Each scene shows the same named points in several views. A view is turned or mirrored, and shifted as a whole, has a little noise and may leave points out.

Scene 1
View 1
<52>: [ 27 -19  -7   5  19  22  41   1  23 -15  -4 -16 -25  27   1 -15  29  25
 -28  -9 -20  39   7   5]
<29>: [ 17   0  -1   5  12  18  33  14  20 -10  -4  -7 -33  19  -6 -15  18  15
 -15 -22 -24  14  13   1]
<102>: [ 12 -16 -18   8  10  20   4  21  33 -14  11  -2 -24  11  -8 -11  13   6
 -10 -11 -11  17  21  15]
<168>: [  1   4 -13   7  -8  34  23   8   7   3  11 -19   0  11   4   4   6   5
 -14 -24  -3  18  -9  -2]
<238>: [ 15 -16 -14  -5  12  -4  30   4  21 -11 -23  14   1  40   2 -15  21  18
 -27  -5 -39  19  23  19]
<88>: [ 17 -17 -28   4 -15  23   4  15   6  -3  -7  -7  27  33   7   0   5   5
 -18 -26  -4   2  19  15]
<78>: [-19  20 -26   5  -7   9   7  20   7   1  14  12   4   8   1  -3  -5   1
   2 -16 -27  -7   0   5]
<141>: [  0 -33 -26  -6  13  -4 -12  15  50 -13  -6  27  -1  17  -6  -5  19   1
 -16   9 -19  28  35  40]
<160>: [  8 -14   9  -5  25   0  26  12  51 -13 -12  10 -42  10 -11 -11  30  10
 -17  -1 -25  39  25  21]
<48>: [ -8 -15 -33   9  21  25   9  -2  27 -13  32  -5 -14  -3   4  -3  15  14
 -17  14 -12  52 -13   9]
<138>: [ 27 -19 -12   8  15  12  11  25  34 -18  -5   1 -34  23 -11 -20  19  14
 -14 -15 -19  15  35  17]
<184>: [ -3 -20 -30   4   4  24  10  -3  19  -7  15  -7  13  12  11   4  13  10
 -21   5  -5  43  -8  13]
<158>: [  9 -28 -24   8  -4  39   0   8  29  -4  17 -19   4   4   2  10  12   0
 -15 -11  16  38   5  14]
<87>: [  3   0 -26   5  18 -11   2  27  29 -20   1  29 -28  20 -12 -26   8  11
  -3  -3 -46  -3  33  21]
<10>: [  4  -9   2 -10   9   2  40  -4  26  -1 -23   7  -1  28   5  -3  26  13
 -26  -6 -29  35   9  15]
<109>: [ 17 -20 -10  -5   2  10  34  -1  16  -3 -21  -1  12  39   8  -5  22  16
 -31 -12 -20  29  14  14]
View 2
<141>: [ -9   5   1 -17 -13   6   8 -34 -14  15  18 -16  31 -35 -22  15  12 -38
  27 -10  -7 -25  -5  -4]
<52>: [ 26  28  -6  -6 -42  13  45 -12  12  -7   6  -8   2 -21 -11   2 -15  -8
   1   3 -11   7  -9 -33]
<168>: [-20  -1  -6   3 -37  34  32 -20   4 -11  -6 -32 -22 -16  10 -10 -18   3
   6  23   0  11 -14 -17]
<160>: [  9  20 -17 -22 -25  14  41 -25   0   6  12 -14  31 -30 -30   4   1 -34
   9 -16  10   3  -5 -46]
<78>: [-36 -12   6  -6   0  33  10 -13  11   6   9 -27  -3 -34  16   2  -6  10
  11  19  23  -8   0 -27]
<109>: [  9  19 -18  -2 -42   1  20  -5  16   0  16 -21   0  -8 -17 -13 -10  -6
  16   5 -11 -14 -13  -7]
<87>: [-14   1  10 -11  10  12  16 -10   8  18  30 -10  30 -46   0  18   1 -16
  11  -4  16 -16   7 -45]
<88>: [-26  -4   5  18 -29   8  11  -6   3   1  19 -30  -9  -9  11  -9 -14 -14
  20  21 -18 -15 -17   3]
<238>: [  8  20 -12  -3 -26  -4  14   4  26   6  30 -15  11 -16 -16  -7  -6  -4
  16   1  -2 -23  -5 -18]
<10>: [  8  21 -27 -14 -37   9  22 -13  19   1  11 -21   7 -12 -29 -14  -2  -5
  14  -4   9 -10 -11 -20]
<102>: [-12   1   9  -1 -18  21  35 -25 -10   4   9 -17  12 -34   2  12 -11 -28
   8   6  -6   2  -6 -30]
<29>: [  0  13  -5  -1 -26  18  43  -7  14  -3  13 -19   5 -21  -4  -4 -19 -12
   2   4   7   9  -7 -48]
<184>: [  2   5  -1 -12 -39  27  20 -36  -8  -7 -10 -21 -11 -26  -3   4  -1  -1
  15  13 -14  -9 -13  11]
<158>: [-14  -1   5   1 -42  31  33 -39 -23  -8 -10 -29 -10 -19   2   3 -11 -28
  14  15 -23   5 -19   3]
View 3
<48>: [-10  19  -6  55  17   2  12   3   4 -22 -37 -36 -22  17 -28 -18  -6 -36
  11  -4  15  28  20 -10]
<158>: [-14  19   1  11  23   5  25  23   2  -6 -39 -28 -20  12 -40  -9  -3 -12
  11  -3  35  50  18 -16]
<87>: [  7   4  14  42  40 -30  49  -6  28   5  -9 -18   3  16   5  33 -13 -17
  10  14 -10   7  33  19]
<78>: [ 19   4 -24  23  19 -32  53  -5  -5  -2 -36 -24 -12   0  -9  21  11 -24
   5  -7  22  23  22  28]
<88>: [  8  -1  -1  -4  11  -1  56  32   7  20 -26 -11  -5  10 -23  10   2  -3
  11 -20  28  42  20   1]
<141>: [-19   7  -1  20  48   5  34  30  16  15 -44 -14   1  14 -10   9 -27 -13
   4  20 -14   3  28  -8]
<29>: [ -7  19   6  27  14 -22  46  -6  25   3  15 -29 -22  28  -5   9   1 -21
  -5  -2  29  34  18   4]
<238>: [ -2   4  -4  23   8  -3  58  25  32  31   7 -12  -3  31   7   5  -9 -21
  -5 -10   4  10  23  -3]
<184>: [ -6  11 -17  32  10   9  27  23   1  -1 -40 -26 -17  15 -26 -16  -4 -29
   7 -12  19  29  21 -13]
<102>: [ -6  17  16  26  32 -13  33   1  20  -5 -14 -26 -14  17 -20  12  -9 -13
  10   6  17  36  25   0]
<52>: [-15  21   9  40   3   1  34   7  33   5  17 -29 -21  39  -9 -14  -5 -26
  -4 -10  24  32  18 -15]
<109>: [ -9   9 -11  15   3   7  52  32  23  28  -1 -16 -12  32  -5  -8  -8 -21
  -9 -12  16  21  18 -13]
<10>: [-18  15 -22  23  11  -4  49  17  25  23   1 -22 -18  32   4  -6 -11 -26
 -20   2  15   7  17  -8]
<138>: [-11  18  30  25  34 -14  41   2  36   6   9 -24  -9  27 -11  17 -14 -10
   8   8  13  32  25   0]
<160>: [-32  27   5  34  39 -14  32  -2  35   4   6 -32 -21  33   0   5 -23 -23
 -13  27   7  10  21  -8]
View 4
<138>: [ 42  16  -1 -42  15  26  15 -15 -36 -11 -20 -21  11 -24   8  31 -10  -4
  -9 -24   2  20  -8  25]
<109>: [ 23   6 -12 -42  20   8   3  -4 -26 -26  30  12  -1  -4   8  19   3   4
 -10 -25   0  -2 -17  40]
<88>: [ 28   3 -11 -45   8   6  12   8 -51 -23   4  46   2 -19  27  11 -10   0
  -8 -20   8  14   6  42]
<52>: [ 29  10   8 -23   7   6  -3 -16 -29 -19  16 -30   3  -1   6  27  -1   1
 -14 -16 -14  -3 -17  34]
<141>: [ 40  18 -11 -53  47  16  34  10 -24   6   5 -11   2 -23   7  29   5   0
   3 -32  40  28   8  36]
<160>: [ 36  19  -3 -34  38  30  23  -8  -9 -21  -2 -50  11  -8   4  38  -2  -1
 -14 -25   9   8 -10  32]
<168>: [ 22  -1  11 -15   1   4  10  14 -42 -39   3  12   7   1  34  13 -21  -5
 -16   0  -6  -3  20  45]
<48>: [ 29   6  28  -9  17 -10  19  19 -32   3  19 -36   3   1  21  20  -5  -6
  -1  -3  14   5  26  43]
<10>: [ 23   8  -9 -35  36  19  13   1 -11 -36  27  -6   3   2   4  22   0  -1
 -13 -22   1  -8 -15  39]
<184>: [ 23   4  11 -23  17 -14  14  19 -36  -7  29  -1  -4   0  26  15  -1   2
  -1 -10  16   5  19  50]
<78>: [ 25  -2  19 -31  34  23  31  24 -35 -30  -5  25  18 -10  25   1 -33 -32
  -3  -1   7   0  26  25]
<29>: [ 30   9   4 -28  19  28  10 -11 -22 -36  -4 -20  14  -5   8  24 -16 -11
 -17 -14 -12  -4 -12  27]
<158>: [ 30   8  -1 -21   1 -10  14  17 -48 -13   3  -2  -1  -9  39  25  -6  13
 -14 -11  17  19  27  60]
<102>: [ 38  13   7 -32  13  15  19   1 -39  -9 -15 -18  11 -19  22  25 -14  -5
  -8 -16   8  19  10  32]

Which points are out of place in each view (at most two, in the order of its rows)? Write - if all are in place.
view 1: <238>
view 2: <78>
view 3: <141>
view 4: <29>
